Each row is a point on a tangle of strands that fork, close into loops and nearly touch. The rows are in no order.
(in the rows, 128 means zero)
Two points are linked if the straight distance between their rows is under 42.7.
z670: [118  95 139  98 116 113 107 122  88 123]
z688: [152 134 123 147 118 177 130 173 125 134]
z270: [101 110 177 167 205 110 100 127 132 130]
z658: [137  76 165  87  65 122 106 120  74 106]
z995: [171 154 118 140  50 155 157 122 116  86]
z841: [107 104 114 131 198  44 115  97 155 122]
z456: [147 208  91 171  86 143 172 114 118 122]
z10: [127 186 100 173 159 173 142 164 130 153]
z321: [156 112 139 139 115 189 117 181 124 125]
z404: [156 201  84 154  71 135 177 104 121 100]
z353: [125 108 146 102 103 148 127 131 133 141]
z930: [111 120 144 111 146 149 120 128 143 137]
z110: [132 157 111 170 181 172 131 169 151 136]
z667: [105 135  80 115 158  56 127 100 111 134]
z31: [113 114 149  98 107 138 122 122 117 137]
z960: [128 174 102 173 180 168 138 167 145 144]
z144: [106  87 134 124 193  44 106  98 159 125]
z587: [101 132  85 123 182  53 122 107 124 130]
z590: [129  93 170  93  59 132 118 112  92 113]
z399: [174 117 141 136  57 162 137 146 123 106]
z470: [145 146 124 156 133 188 130 176 120 137]
z65: [137 163  95 150 136 151 140 157 141 148]
z843: [109  83 112  81 150  50 110  92 134 122]
z248: [112 106  88  82 118  29 126  84 124 139]
z549: [132 109 161  98  60 137 131 111 116 123]
z557: [134 116 131 115 114 152 128 145 146 144]
z892: [105  94  99  72 132  39 117  85 130 134]
z854: [152 152 109 146  95 142 149 143 135 138]
z148: [128 182 111 165 142 186 141 165 121 152]
z980: [130 123 150 105  62 127 137 103 121 128]
z286: [171 103 146 128  73 172 124 163 124 118]
z95: [145 180  88 147  86 111 168 111 147 138]
z385: [110 132 119 105 119  95 126 105  94 139]
z921: [112 105 162 151 199  99  99 125 124 115]
z906: [151 193  86 164  92 125 166 123 132 138]
z70: [105 116  99 126 193  48 116 101 142 125]
z471: [112 124  74  98 137  36 130  93 118 138]
z974: [122  85 192 124 167 172 100 143 153 120]
z93: [161  89 150 126 109 193 111 183 131 120]
z542: [141 136 121 152 164 173 122 170 150 130]
z393: [175 128 133 133  46 156 145 134 123  96]
z49: [132 105 147 123 155 168 117 152 162 130]
z342: [113  91 167 108 158 140 102 127 109 114]
z910: [136 144 105 136 116 138 140 143 150 150]
z908: [156 191  95 151  65 151 174 105 114  92]
z699: [138 178  86 160 126 143 151 152 137 153]
z828: [ 91 140 151 152 199 124 120 115 155 141]
z749: [141 117 129 130 144 171 121 165 154 132]
z575: [136 150 121 118  63 115 157  99 140 129]
z271: [122 103 134 100  92 100 117 110  78 123]
z339: [ 96 131 148 135 191 119 116 114 132 129]
z176: [132 203  79 175 131 140 161 147 130 159]
z417: [108  76 139 109 183  51 100  94 155 116]
z785: [110 111 144  99 122 128 116 120 104 132]
z262: [105 136 129 109 139 130 127 118 132 146]
z650: [165 171 107 143  55 154 165 110 117  85]
z911: [127 141 135 110  65 115 149  95 125 131]
z868: [116  83 196 124 170 161  98 137 135 114]
z180: [105 117 142 141 193  99 108 119 121 119]
z260: [110  76 125  88 164  56 105  98 142 118]
z16: [135 162 125 161 145 197 134 174 120 140]
z20: [129  94 171 121 156 173 108 147 161 122]
z478: [ 97 147 114 112 133 108 135 107 115 151]
z635: [117  77 187 117 165 150  92 134 113 106]
z91: [109 108 155 107 156 146 113 123 127 130]
z378: [ 89 130 169 171 211 115 114 123 148 142]
z924: [169  88 154 122  79 182 121 175 122 119]
z721: [118 118 117 105 104  82 122 108  83 129]
z403: [147 165 101 133  74 113 161 106 148 134]

How many points has the smallest loop of links through each point below? Write none if it is on no loop.
z180 => 6
z841 => 11
z404 => none

A piece is all that can be reached along the links. How many separate loops has the piece of each point below (a circle has one, a figure eight two, a Y none), and how many tips (points with one link)?
z471 => loops 1, tips 0
z65 => loops 0, tips 2
z960 => loops 0, tips 2
z378 => loops 1, tips 0

Name the points in between on the shortest way along the links from the first point to the second, in order.
z974; z110 => z20 > z49 > z749 > z542
z262; z785 => z478 > z385 > z721 > z271 > z670
z960; z688 => z10 > z148 > z16 > z470
z403; z980 => z575 > z911
z667; z260 => z471 > z248 > z892 > z843
z688; z393 => z321 > z93 > z924 > z286 > z399
